Each row is a point on a landscape with many peaks, with its height.
A climber steps from a point to whichever of its 5 nearest points has the largest rise for the distance, and stops where none of them is higher. Distance is the straight distance between rows; heights are no part of it.
las: [  8  17 -20 -41 -11 -18 -12 -16 -31 -11  -9  19  17  32   9 -40  27  32
  52  22  49  19  -7  30 -11]  height 157
vaket: [  9 -10  -6  10  -5  -8  15   3 -14  18 -13 -17  -1  -7 -21  11 -13  22
  -5  -8  11  -3 -12 -13  13]  height 517
Segu: [  5  21 -12 -16 -10  -3  -8  10 -32  10  -3  -8 -12  -3 -19 -23  18   8
   7   3  45  -2  12   1   6]  height 338
vil: [ -7  32  14  12 -25   9  10  26  -4  23  -2  -7   6 -25   9   2 -10  38
  14  -3  12 -18  -5  -3   0]  height 445
Nozaz: [  2   3  11   8 -15 -21  -8  14  -6  41 -26   8  34  -5   7   4  -9  28
   9   9   9  13 -15  11  29]  height 450
dasiz: [ 28 -16   7 -15  19   8  -8 -22  -4 -34  -4   3 -26   5 -28  -8  31 -22
  -7 -24  18  11  -6   8 -18]  height 326
pesav: [-20  27  33   8 -15 -37 -14   5  38  22 -30  45  45   4  26  28 -10  -6
  -7  16  -3  -5 -12  22  47]  height 573
Mevam: [ -7  13  -4 -14  -9 -10  -1  23   9  20 -11  32  34  23  31 -18   4  43
  32  24 -14   5   6  40   2]  height 417
zubis: [ -7 -57  23 -13  38  42 -22 -26  31 -11  -3 -29 -13   0 -69  -6  11 -56
 -53  -4  24 -17  51 -18 -13]  height 340
Lotiv: [ 23 -20   3 -15  35 -30   4 -13 -22 -38 -16  -6   3  28   3  -7  18 -15
  22 -25  12  33 -34   9   3]  height 187
Bisus: [ -7 -34   9  36  -4 -18  10   8  25  15 -32   8  68   4  20  37 -31  -4
 -32   2   1   0 -30  17  47]  height 545
Navo: [  0  59  29  20 -46  -3  13  16  33  28 -13  29  -5 -13  11  17 -24  30
  -4 -11 -33   1 -18  37  34]  height 492
Gazu: [  7  41 -28 -17 -15 -16  27  25  -4   7   7  15   3  17  29 -20   8  56
  51   8 -21  16  -8  22  -8]  height 739
Nivip: [  2  17 -11   7   0   4  21  13 -16  14 -18   6 -12 -10  10  10   8   3
  27 -10 -24  -5 -11  -2  -5]  height 354
fil: [ 15  15 -15  -3  20 -30  29  -2 -16   0 -15  20 -11  14  37   1  15  18
  39 -28 -53  15 -27  16   1]  height 350
ren: [ 15  -9  -4   4  -7  18  18  18 -16  22   8 -28 -21  -4 -21   6  -3 -16
  -7   9  -6 -21   6 -20 -12]  height 353
poti: [ 15 -15   6  31  -5  21  19  29   7  22  14 -63 -19 -13 -31  16 -26 -21
 -27 -10 -32 -27  18 -50  17]  height 435
fup: [ -8  22  30   1 -24  18  13  10  35  28 -15  20  22   6  18  28 -35  17
  -4 -28 -43  16 -28  23  33]  height 574
Fiban: [-14  28 -22   5 -15  44 -33   2 -25 -31  59 -10 -40 -18  -7 -17 -24  -2
  -2  10 -14 -39   3 -30  -7]  height 184
Bifa: [  2 -26  27   1  25  52  -4 -30  19 -22  29 -18 -28 -11 -21  17  -1 -45
 -14 -11 -11  -6  24 -27 -18]  height 335
vipe: [  6  49 -16  15  -7  17   1  17 -31  11  14   7 -22  -2   2 -12   3  18
  34   8   9  -2 -11 -11   1]  height 231
Merip: [-10   7  -6  16 -30  33  -8   0 -21  -1  32 -43 -38  -5 -31 -12 -10 -14
 -24  28  27 -44  23 -40 -39]  height 496
Depoz: [ 14  -5  -8 -32   6 -59  -7 -24 -27 -38 -12  20  44  20  11 -20  20  24
  17   6  12  36 -27  20 -12]  height 148
Sumaf: [ -1  23   5 -40  -7 -66 -14  11  23  12   5  53  60  23  62 -11  25  29
  39  28 -16  16   0  43  -4]  height 272
Kozi: [  6 -16  11 -15  32  55 -16 -28  15 -43  15   0 -34  -8 -20 -12  18 -30
 -13 -13  22  -6  14 -22 -21]  height 441
fanav: [ 24 -35 -10   7  17 -20  24  -9  -9  10 -14 -13  -5  20   9  26 -12  -5
   4 -23 -15  13 -36 -10  14]  height 483
bupo: [ 17 -53  -3 -18  24  23  -5  -8 -20  -9  -7 -29 -13   7 -36   4  -6 -27
 -34  -4  23  -8  11 -30   0]  height 339
Vot: [-23  22  12 -21   3  45 -32 -17   9 -31  32   3 -34 -14 -41 -54  25 -14
 -15   9  63 -15  20   3 -22]  height 398
Rop: [-15  20   8  30 -19  -5  26  21  19  45 -26  32  24  -9  22  16 -22  13
  -9  -8 -17   3  -7  16  30]  height 662
Potu: [ 37   3 -32 -24   4 -46   7 -14 -27   0 -14  22  19  17  25  -6  22   7
  50  -4 -18  12  -7  21 -19]  height 63
tiz: [ 14  42  -5  -7 -19 -28  31  24  19  10   8  40  22  12  43  -6  22  34
  53   8 -62  12   6  51 -19]  height 348
fovud: [  1 -31  26 -20  23  23 -24 -32  27 -22  -2  -9 -20  -7 -61  -9  21 -40
 -41  -5  31  -2  31  -5 -22]  height 376
ponip: [-26  10   2  -1   9  51 -46 -25   0 -41  52  -5 -41 -22 -34 -32   2 -22
 -25  14  31   2  27 -21 -24]  height 375
Letib: [  1  27  12  31 -22   9  21  26  11  43 -13  -6  -2 -13   6  26 -22  16
  -6 -26 -32   2 -22   0  34]  height 546
tika: [  0   2  -7 -15 -19 -24  -6   0 -26  14 -17   8  21  10   1 -38  -1  31
  11  23  48   0  -8  15   0]  height 314
Voba: [ -8 -13  -7  -4 -13  17   3  12  -9  16   3 -42 -31  -2 -37  13 -11 -15
 -38  19  35 -28  24 -19 -11]  height 425
ligu: [-17  11  -4   2  -8  38 -13  -7 -19 -17  41 -31 -38 -11 -46  -4   9 -14
 -17  13  24 -25  46 -39 -26]  height 453
Mola: [-20  -1   0  -2  -2  42 -14   7 -16 -24  23 -39 -27  -7 -44 -10  18 -39
 -39  28  40 -27  41 -32 -25]  height 480
zizov: [-10  -7  12  30 -18 -17   9  12  38  48 -38   5  20 -23  14  33 -35   2
 -12   2  -7   2 -19 -12  40]  height 678
buvem: [-26  54   5  20 -40  19  16  42  -7  23   7  10 -12 -19  12  -4 -23  53
   7   4 -29   1 -23  -2  23]  height 384
met: [ 12 -27 -11   3  22 -82   7 -29   7 -23  -9  22  30  21  33   7  13  10
  12  -2 -23  25 -30  36   2]  height 202
pivib: [  6  -4   1  17  -1  11  11 -16 -15  -1   5 -16 -21  -7  -6   2   5   0
  14 -12   7   2  -8 -29  -4]  height 416
gage: [ 19  -5  -9 -12  23 -54  24  -7   4  -8 -23  43  16   3  62   3  12  18
  33  -4 -55  23 -11  34 -11]  height 199
zurez: [ 11  -8  -3  -9   8 -11  12  -7 -21  -5  -4 -15 -19  -4 -14   4  11   6
  14 -16  21   1  -9  -9 -10]  height 758
terup: [ 10  20  -4 -43 -17 -67  -1   6  24  11  10  53  31  15  41 -10  26  50
  48  18 -23   8   3  37 -10]  height 343
roz: [  4  -7  -9  14   4  45  -3   1 -20   4  16 -32  -1  -5 -26   6 -17 -24
 -13   4  13 -14  16 -35   3]  height 363
kurut: [-15  -8  24  -9  33  50 -39 -39  36 -50  -5  -8 -31 -17 -34 -28  13 -20
 -27 -11  30  -4  16  18 -20]  height 428
lapo: [-32  -1  26 -24  11  40 -46 -32  29 -41  21  -1 -28  -7 -41 -55  30  -1
 -13  -2  42  23  22  28 -25]  height 421
reko: [-30  60  41  32 -52  -2  11  40  24  35  -9  37  -9 -12   6  10 -22  43
   6   6  -9  -3  -9  13  37]  height 443
dipi: [  2  22 -10  -4   5  15  11 -11 -28 -22   8   3 -38  19   4  -2  13   2
  41  -7  -4  11  12   3 -12]  height 79
nutov: [  4  -4  29   0  40  42  -3 -29  13 -49  21  -3 -46 -20 -13   9  13 -51
  -4 -16 -16   8  11 -12 -23]  height 302
tur: [  1 -47   9 -14  14  49 -19 -12   8  -4  25 -47 -16  -4 -31  -2  10 -65
 -47  12  -6 -20  44 -46 -23]  height 289
nada: [  1 -28  -6  -9  16  29 -16 -11  -9 -17  13 -19 -23  -6 -29 -10  22 -24
  -2  -4  36 -13  13   0 -12]  height 370
nasar: [  6 -44  -5   5  -9 -14   4   2  -9  17 -33 -14  32  -7 -16  15 -29   6
  -7   5  32  -2 -14  -9  27]  height 595
Gatoz: [ 37 -18 -18  -8  28 -13  25 -20 -12  -7 -12  19 -29  19   9   8   1  -9
  26 -14 -12   9 -14  13 -20]  height 248
duz: [ -6 -26  11  -6  41  75 -33 -33  16 -41  40 -15 -45 -31  -3   0  13 -46
 -19  -7 -32  -3  31 -17 -27]  height 194
lukof: [-11 -33  14  34 -13 -15  23  22  21  30 -27 -33  34  -7   1  37 -43  -4
 -28 -11  -5   7 -22   3  33]  height 602
Kug: [ -1  34  14 -25 -12 -45  20   9  23  14 -13  45  27  15  52 -14  17  47
  42  16 -39   5  15  53   9]  height 510
sirin: [ 12 -12   7  14  13 -62   5  -5  25  -2 -24  33  60  12  43  29  -7   5
  -9  -1 -25  18 -30  15  26]  height 488
leku: [  5 -12 -17  37   4  29   9  28  -1   4  15 -60 -26  -3  -5   6 -21   5
 -10  -6 -23 -12  -7 -29  16]  height 615
befuz: [-23 -25  19  25   6  37 -34  -2   7 -16  65 -43 -30   5 -18  -4 -11 -50
 -43  20 -35 -14  59 -64 -24]  height 316
sapin: [  5   4  10  26 -15 -10   1  14  22  33 -26  10  35  -9  32  21 -31  13
 -17  -9 -15  20 -27  11  35]  height 691
tezad: [-16  39 -15  16 -47  13 -18  24  -6  -6  49 -39 -32 -12 -26 -12 -32 -26
 -50  22   0 -46  43 -48 -10]  height 459
gem: [ -3  -5   6  13  -4 -39   3  17  37  22 -43  45  54  -4  29  31 -33 -10
 -15   8  -9  12 -23   7  45]  height 650
Mokem: [ 11 -21  -3   4   1 -29  -2  -6 -20 -20 -26  -3  33  14  -3   5  10   3
  -9  -4  23  19 -14  -1   4]  height 257
pon: [  3 -18  -9  18  -1 -26  32  -4  18  16 -41  33  26   1  51  22 -22   4
   4 -15 -56  14 -33  22  15]  height 649
fizom: [ -8  52 -10  -6 -32  -7  10  19  22  26  -9  34  13  -3  39 -12  24  59
  45   1 -39   4  -2  24  30]  height 269
dimem: [ 15  -6 -18 -11  11 -29   4 -11 -21 -12 -18  12   5   7   8  11  13  13
  16 -12  19   3 -12  21  -5]  height 379
tov: [-28  -2 -24  13 -43  23 -14  19 -17   5  33 -45 -31   1 -49 -17   1 -18
 -46  37  44 -38  33 -24 -28]  height 556
Sune: [  3 -27  -6   6  -8 -10  19  -6 -16  21 -13 -39  13   2 -38  15  -8 -13
 -26   8  52  -5  15 -11  11]  height 461
zap: [ 32  -7   1 -30  32 -44  -5 -38 -17 -52  -3  14  -4  21 -16 -16  13   1
  11 -26  27  14 -33  27  -9]  height 197
dut: [-12  27  -9   2 -25  18 -12  12 -15  -6  11 -17 -27   2 -19 -24   2  -2
   4  -2  13 -37  15 -21  -4]  height 352
voko: [ -1  29   8 -19   8  33 -17 -14 -26 -19  30  20 -19   8 -14 -54  28  -4
  22  -8  43  -5   0   3 -17]  height 293
fibu: [-14  32 -27  19 -16  14  -1  21 -26   3  29 -24 -35  -6 -20  -8 -27  12
   1   1  -3 -23  -6 -38  -4]  height 323
lugi: [  5   4   5 -16   7 -56 -21  -2  -1   4 -16  46  62  18  44   9   3  19
  31  21   8  14   3  37   6]  height 374
Lobil: [-24  44  -9  22 -49  16  -1  33 -23   2  16 -25 -38 -14 -25 -21 -20  -1
 -22   2  -9 -40   2 -40 -15]  height 406
vebit: [-13 -36  24  13  19  50 -15 -28  25 -31  35 -40 -36 -16 -35   2  -8 -51
 -43   6 -26   1  59 -47 -28]  height 232
Siso: [-26 -22  17  19  14  49  -6  17  13  -3  53 -40 -27   1 -32 -10  -5 -45
 -44   6  -7 -28  58 -55 -23]  height 346
tamir: [ 22  -5 -18 -11  -5 -44  15   3  -9  -7   3  24  38  28  32 -16  28  27
  40  -8 -14  24   3  32 -17]  height 70
nubal: [ -4   3   7 -30   8  16 -22 -19   2 -32  -8   6 -27   2 -23 -36  30 -15
  -4 -28  52  -1   0  28 -21]  height 395
lilo: [ -7  -9  12  22 -16 -15  12  12  32  42 -31  21  33  -2  22  25 -30  -1
  -8 -11 -15  18 -26  10  38]  height 751
sor: [-26   5   9   8 -23 -19 -13  21  19  20 -24  26  39   3  26  14 -17  30
   1  11   2   0 -10  16  22]  height 474
bis: [  2   1 -21  -1  -9  -2  -4  26  -3  29 -19  -3  10  -4  -7  -5 -21  14
   8   0  24 -13 -10 -10  12]  height 438
gemok: [-22  -5  -2  12   4 -46 -17   3   9   5 -32  38  68  -6  29  25 -26  17
 -10   0  11  17 -31  17  34]  height 548
Beguk: [-33   3   2  18 -11  40 -24 -17   5 -16  62 -27 -26 -16 -25   0 -19 -36
 -38  28  -2 -35  46 -40 -32]  height 401
besub: [ 27 -26 -14 -13  35 -19  25 -26 -22 -14 -13   2  -2  29  24  21   7 -12
   3 -36 -35  20 -30  12   0]  height 460
beg: [ -8  14  21 -27  30  45 -35 -37  19 -46  18  15 -39  -5 -32 -27  21 -20
 -11 -17  12   0   8  23 -26]  height 469
tebe: [-31  12  10 -12  11  59 -61 -35  15 -55  55  18 -34 -26 -34 -54   4  -2
 -13  20  12  -6  24   0 -24]  height 380
sakef: [  1   4  -7  22 -30  24   8  22  -3   5   8 -52  -9 -25 -27  -2 -13 -15
 -33  11  -3 -33  16 -33  -8]  height 404
numo: [ 20  -4 -15 -14  27  20  14 -32 -23  -9  14   0 -39   9  11   6  22 -32
  22 -18 -14  -3 -11   0 -18]  height 116
Lumeg: [ 25 -33   1 -28  26  -4  -3 -24  -8 -39  11  -5   4   2 -28  -6  19 -15
 -17 -34  17   7 -19  -9  -8]  height 263
lepog: [-10  50  19 -21 -20 -20 -18  31  40  33 -12  49  31   8  35 -16  -5  31
  17  11  -4   4  10  35  37]  height 554
buzin: [-14 -18  -5  25 -33 -11   5   6 -11  27 -27 -22   4  -8 -15   4 -17  17
 -12  -8  37  -7  -2  -5   1]  height 501
tamuv: [  5  15 -15 -36 -17 -38  -4   1 -17   7 -12  20  35   9  12  -9  15  46
  35  15  44  21 -15  29  -9]  height 220
sateg: [ -4  24   8  13 -19 -13  21  10  21  33  -8  43   4  10  49  26 -17  38
  16  -3 -44  31 -33  17  21]  height 576
dugub: [ 12  12  -6   3  30  28   6 -11 -37 -11  -1  -3 -44   4 -11  12  14 -16
  21  -8  -3  -3  -3   1 -20]  height 29
Samo: [-10 -30  22 -14  43  42 -28 -37  57 -53  -6  13 -30 -17 -34 -32  16 -41
 -35 -24  13  12  34   3 -10]  height 399
Lagot: [ 14 -44   2  -9  25 -17  11 -20 -20  -4 -27 -19  20   5  -8  37  -9   1
  -7 -13  10  11 -20  -8  29]  height 405
buga: [-14 -24  25   7   0  66 -29 -31  28 -38  36 -20 -29 -26 -44   6  16 -38
 -21  -1   3  -3  33 -28 -23]  height 271
segol: [ -5   3 -13   6  -6   6  19  16 -22   4  -4   3 -18  -2  -1   4   6  21
  21   1   0  -3   8 -12   5]  height 462
sene: [ 17  -4 -19   6  23  23  16  -6 -19  -2   1 -14 -28  13  24  16   6 -12
  20 -10 -18   4 -16  -4   1]  height 190
vare: [  2  33  -2  -9  -9 -14  11  28 -16  30 -15  10   4  -3   5  -7   3  49
  26  19  -6   3  -7   7  15]  height 400
dig: [-14  12  -2   1  -1 -47  21  10  16  16 -28  44  33   4  46   1 -10  26
  30   3 -36  21 -22  24  22]  height 588
Zezi: [-41  28  25  22 -56 -15   2  26  21  40 -23   7  16 -12   1  -3 -28  20
 -13   6  19  -1  -4  28   9]  height 432
nugu: [  4 -57  13  11   3  23  -1   7 -19  14  13 -67 -10  12 -37   0   2 -41
 -43   4  17 -30  48 -41  -9]  height 286
bodir: [ -2   2  -5 -18 -12   4  -7   6 -27  17 -19 -20  -2 -11  -4 -14   6  41
   4  17  34   0   2  -6  12]  height 369
Gugo: [  1 -26  -4   3  15 -37  -9  -8  21  25 -30  -2  51  -4  22  35 -30  10
  -6   0   8   6 -31  11  25]  height 440
kagi: [-11  20  30  25 -23 -10   4  26  32  49 -28  32  38  -2  16  34 -37   5
 -21 -16  -7   6 -28  21  44]  height 674
kogu: [  5  24 -20  11   2  28  -2   4 -27 -18  16  -1 -20  -9 -11 -11  14  -2
   3  14  20  -9  13 -18  -7]  height 300
Vif: [ -6  -9   3  17 -15  16   5  24  -5  12  31 -47 -30 -17 -35  -1 -14 -24
 -36  15   2 -29  40 -30  -6]  height 442
kazuv: [ -1  40  25 -12 -21 -34 -14  13  31  17 -20  75  60  21  45   0   3  25
  10  28  18   6   8  40  36]  height 522
Dovi: [ 21  14 -16 -28  11 -33   7 -21 -12 -10 -15  14   3  21   0 -29  28  17
  36  -3  23  16 -14  40 -10]  height 153
pep: [ -6  21  -7  25   2  67 -40 -19  10 -31  56 -10 -51 -18 -21  -4 -31 -23
 -14  27 -33 -27  33 -47 -19]  height 246
nerok: [  1  22 -12   9  -2  39  -3  -4 -24   4  19 -38 -43 -22  -9  -1 -15 -24
 -12 -10  -9 -25   4 -18 -14]  height 597
tavo: [ -1  15 -10 -10  -3   9   2  -1 -27 -12  -6   0 -30   3 -12 -15  31  -3
   8  -1  34   7  -4  -6 -11]  height 452
fuluz: [ -9  17 -10 -26 -13 -45   5  18  -1   8   0  32  37  21  42 -20  21  43
  50  25 -14  19  -4  52 -18]  height 321
batul: [ 20 -11   1  -6  27 -86  16 -10  10 -21 -17  45  44  13  54   6  18   6
  20  -3 -50  32 -31  37   2]  height 158
Puv: [ -7  45  18  -5 -24 -23   6  14  33  19 -17  52  28   6  41   5 -15  28
  32   3 -33  13   0  41  12]  height 606
Bib: [  1  -9   2  22 -15  11  29  32   2  35 -20 -23  -4  -1  -5  27 -19  13
  -7 -21 -26  13 -15 -13  31]  height 493
bovi: [ 11   6  -6 -32  -9 -70 -12 -14 -14  -8   2  37  66   3  53 -22  35  29
  35  32  -5  21  17  36 -16]  height 179
tus: [ 10   5  -9 -17  15 -72  -6 -11   5   2   0  51  36  17  45   5  20  30
  33  15 -36  21 -15  44  -6]  height 203
detag: [  3   9   2 -14  10  10  -2  -9 -25 -10   3  -5   0   5 -35 -14  15   6
   8  14  72   5 -13  16  -2]  height 319
lef: [  5  23   1 -19  19  37 -28 -23 -13 -29  14  -5 -34  -6 -17 -16  23 -23
   1 -24  13  -2  14  -3 -30]  height 675
Neda: [-26 -25   8   4  -7  26  -6   3   7   4  43 -45 -31 -14 -50   4   6 -37
 -64  18  33 -27  51 -34 -23]  height 415
vode: [ 24 -34   5 -25  38  26   2 -43  13 -42 -13 -24 -28   0 -29  -3  14 -52
  -9 -39  13   2  -5   4 -24]  height 337
Kiloz: [ 26 -32  -4  30   2  -2  23  14 -12  37 -23 -29  -2  -9  11  31 -22 -16
 -14 -11 -14 -11 -21 -23  11]  height 430
Kasos: [ 27 -28   5  -4  35 -16   1 -35  -3 -53 -15   4 -26   9 -22  -5  19 -40
   3 -29  10  16 -21  20  -5]  height 270
fol: [  2 -62  12  22  -7   1  20  14   3  21 -14 -48  26   2 -28  20 -27 -21
 -23 -11  11 -12 -13 -16  10]  height 520
Loma: [ 13  17 -13 -16  15 -12  15   1 -28  -9 -11  17 -22   8  30  -2  26   5
  45 -10 -15  11 -15   9 -20]  height 64
guli: [  7 -19 -26   5  25 -30  17   8 -13  10 -22  -8   8  18  39  29  -2   3
  23 -19 -46  21 -31  11   1]  height 668
foden: [  0 -20 -16  18  23 -25  11 -12  -2   0 -26  -5  25  14  28  34 -15   3
  11   9 -14  27 -22  12  17]  height 561
pife: [ 19 -21 -27 -20  19 -52  24 -35 -19 -21 -12  18  18  22  15   3  29  10
  18 -11 -32  32 -40  21  -6]  height 324
fipaz: [ -9  22   4  17 -39  -2  24  33  15  36 -11   5   8 -21   1   8 -23  15
 -20  -7 -12  10 -18 -13  28]  height 575
bem: [-10  19  -7   1  28  48 -15 -27  -8 -30  29  -8 -44 -16   9 -10  13 -28
  10 -22 -12  -6   7 -13 -11]  height 151
bos: [ -5 -18   2   0 -13  19  -2  -2 -21   3  -6 -31  -4  -5 -44   2   5  -3
 -33  19  45   1  17 -10 -12]  height 418
Bag: [-13  11   5  37 -10  45 -11   8   8   4  59 -40 -37  -3 -18   0 -16 -39
 -33  15 -10 -34  46 -48 -10]  height 334
disud: [-14  39   0  30 -31  13  11  40 -14  23  15 -32  -9 -15 -25   8 -17  11
   4  -6 -23 -24 -13 -20   1]  height 342
saf: [  8 -49 -16 -22  27 -52  -3 -19 -21 -39 -15  12  34  22   6 -10  26  -9
  -1 -14  12  30 -47  -1  -6]  height 167
Besug: [-19   9   3   2   2  71 -49 -50  29 -49  64   7 -45 -33 -23 -12   1 -20
   0   7  -7   9  27 -13   1]  height 230
gok: [-11  -6 -17  -1 -38   7   7  27 -29  14   6 -41 -17 -17 -24 -21  -3  -7
 -40  18  45 -27   2 -31 -18]  height 482
Bekot: [  0  -8  -5   3  11  47 -15  -6   2 -16  37 -34 -28 -25 -22   5   0 -45
  -7   3  -9 -18  28 -25  -9]  height 249
rago: [  7  14  26   6 -10 -27  14  15  28  12 -24  45  30  17  44  12 -20  17
  16  10 -18  20 -20  20  28]  height 682
pum: [ 10  40  -6   7 -22  -9  26  17   3  17 -15  40  -1   5  34 -10   2  35
  38   1 -47  10  -8  22   1]  height 402
toru: [ 15 -39   4 -19  36  30 -18 -22  -8 -13  -5 -27 -29 -14 -45   9   9 -35
 -31  -9  22  -5  17 -11   0]  height 333
Leg: [  4 -38  11  26   3  48  19  30  -6  15  30 -54 -24   2 -15  25  -3 -33
 -34  -3 -12 -39  41 -50  -8]  height 364
Lidiz: [  0  38   6  17 -23  14  -5  28 -13  21  -2   7   5 -14  -2 -26   3  26
  35   1   7  -6  14  -1   4]  height 371
vup: [ 12 -13 -24  -2   5  -2  20  23 -10  19 -14 -18   0   2  -5  14  -4   3
  13  -1  -2   1 -15  -6  20]  height 423
tenus: [ 14  -4  12  39   1  11  31  29  10  51 -13 -13  21   0   3  26 -24   7
   1 -29 -40  -2 -10  -8  22]  height 481
Relud: [  2 -38 -13  11  10  -1  17  -5 -16  21 -19 -32   7  -7 -19   7 -14  -2
 -23  -1  24  -4 -14 -21  13]  height 485
mafer: [ -3 -16  14  17   6 -15  25  -1  24  30 -22  24  23   5  31  30 -23   9
   3 -25 -37   3 -40  11  12]  height 653
gipu: [ 13 -18 -13  -6  30   7  36 -26 -10   5 -12 -20 -10   7  24  22   1 -22
  23 -30 -21  12 -16 -13  -5]  height 345
vav: [ 10 -22  18 -16  30  25  -9 -33  20 -46 -15 -16 -27   5 -28  -9  17 -28
 -20 -15  28  -2   8   5 -20]  height 386
Lan: [-16  17   2 -12  -7 -28 -14  27  11  18 -28  23  24   8  29   2 -15  37
  30  14   0  21  -6  20  24]  height 547
tesi: [ -1 -29  16 -15   4  31 -27  -9  -4  -8  10 -27 -15   0 -35 -14   9 -37
 -61   2  45 -16  29 -22 -16]  height 422
kebef: [  8 -41  -4   4  19   4  19  -9 -26  -3 -17  -6  18  22 -17  36   2 -14
  -4 -16   3  14 -10   5  13]  height 355
Datok: [-12  19   0  -7 -13 -53  -3  10  18  22  -6  44  47   5  40  -4   3  29
  18  22  13  15  -3  35   6]  height 470
batan: [ 11 -13 -23 -20  23 -90  -6 -17   0 -16   3  49  53  18  30   3  38  20
   7  12 -18  24 -32  26 -10]  height 84
Mafeb: [-16   6 -18  12 -33  26  -2  26   4 -15  49 -44 -31  -4 -44 -11 -11 -28
 -51  31   6 -46  45 -49 -17]  height 491
kuga: [-19  11 -10 -13  -7  25  -5  -1 -24   3  27 -11 -27 -14 -42 -24  -5 -14
 -15  16  47  -5  36  -9 -20]  height 411
pari: [  8  19  -8 -24  -1 -20   6   4 -24   1   0   7   0  20  22 -12  19  22
  31 -15   1   8  -4  18 -11]  height 118
Dula: [  1  11   3 -45 -15 -54 -14  20  14  15   9  46  62  11  37 -15  23  43
  51  28   5  11  15  45  -1]  height 347
nen: [  6 -28  -3  -1  21 -22  21 -11   3   5 -27   3  15  13  24   4  10   6
  33  -4  -1  27 -14  21   0]  height 391
zutir: [-22  32  13  -5  11  59 -32 -23  15 -52  60   2 -34 -25   1 -36 -14   5
   3  10 -19 -27  20 -39 -25]  height 218
Fota: [ -6  15 -15  19 -26  31 -14  19   7  -2  32 -33 -24 -16 -37  -7 -16 -30
 -51  22   1 -50  37 -48 -14]  height 458
tepus: [ 14   4  -6   3  17 -57 -18  -2  14  12 -38  24  46  16  31  14 -10  16
  11  10  -5  28 -20  20  13]  height 454
Lenit: [ 11 -15  -9  -6  13  27   1 -12 -23 -23   2 -17 -16  -7 -11   1  14 -21
  -3  -6  17 -14  11 -19  -2]  height 301
kul: [ -4 -13   9  17   6 -48   8   6  34   9 -34  41  64   4  45  37 -16  11
  -1  -3 -23  10 -34  17  26]  height 571
kip: [  0  13  -9  -6 -22   7  21  18 -19  34 -11   4  -2 -17  17  11  -2  33
  14  -2 -20 -15 -22  -5   6]  height 598
Pasan: [ 18  -3 -15 -13  12 -28  13  -7  -5  -1 -23  23  12  18  56 -12  15  32
  39  -5 -28  32 -19  30  -7]  height 217
zesu: [  9  -2   6   8   8 -39   8  22  22  14 -18  35  37  15  24  21 -12  20
   9  -1 -21   7 -21  17  29]  height 603

For each start below, name the point where the climber stops.
las => zurez
zutir => lef
Kasos => lef
Besug => lef
befuz => tov

Call two points neighbours if one is among the 5 nearest of the other. Go from one point of each pair to the other, from neighbour to neighbour, staying as high as possible. Name the lowest point that can't be avoided.
leku and tov => poti
zurez and nasar => vaket
lilo and nasar => fol
lilo and rago => zesu
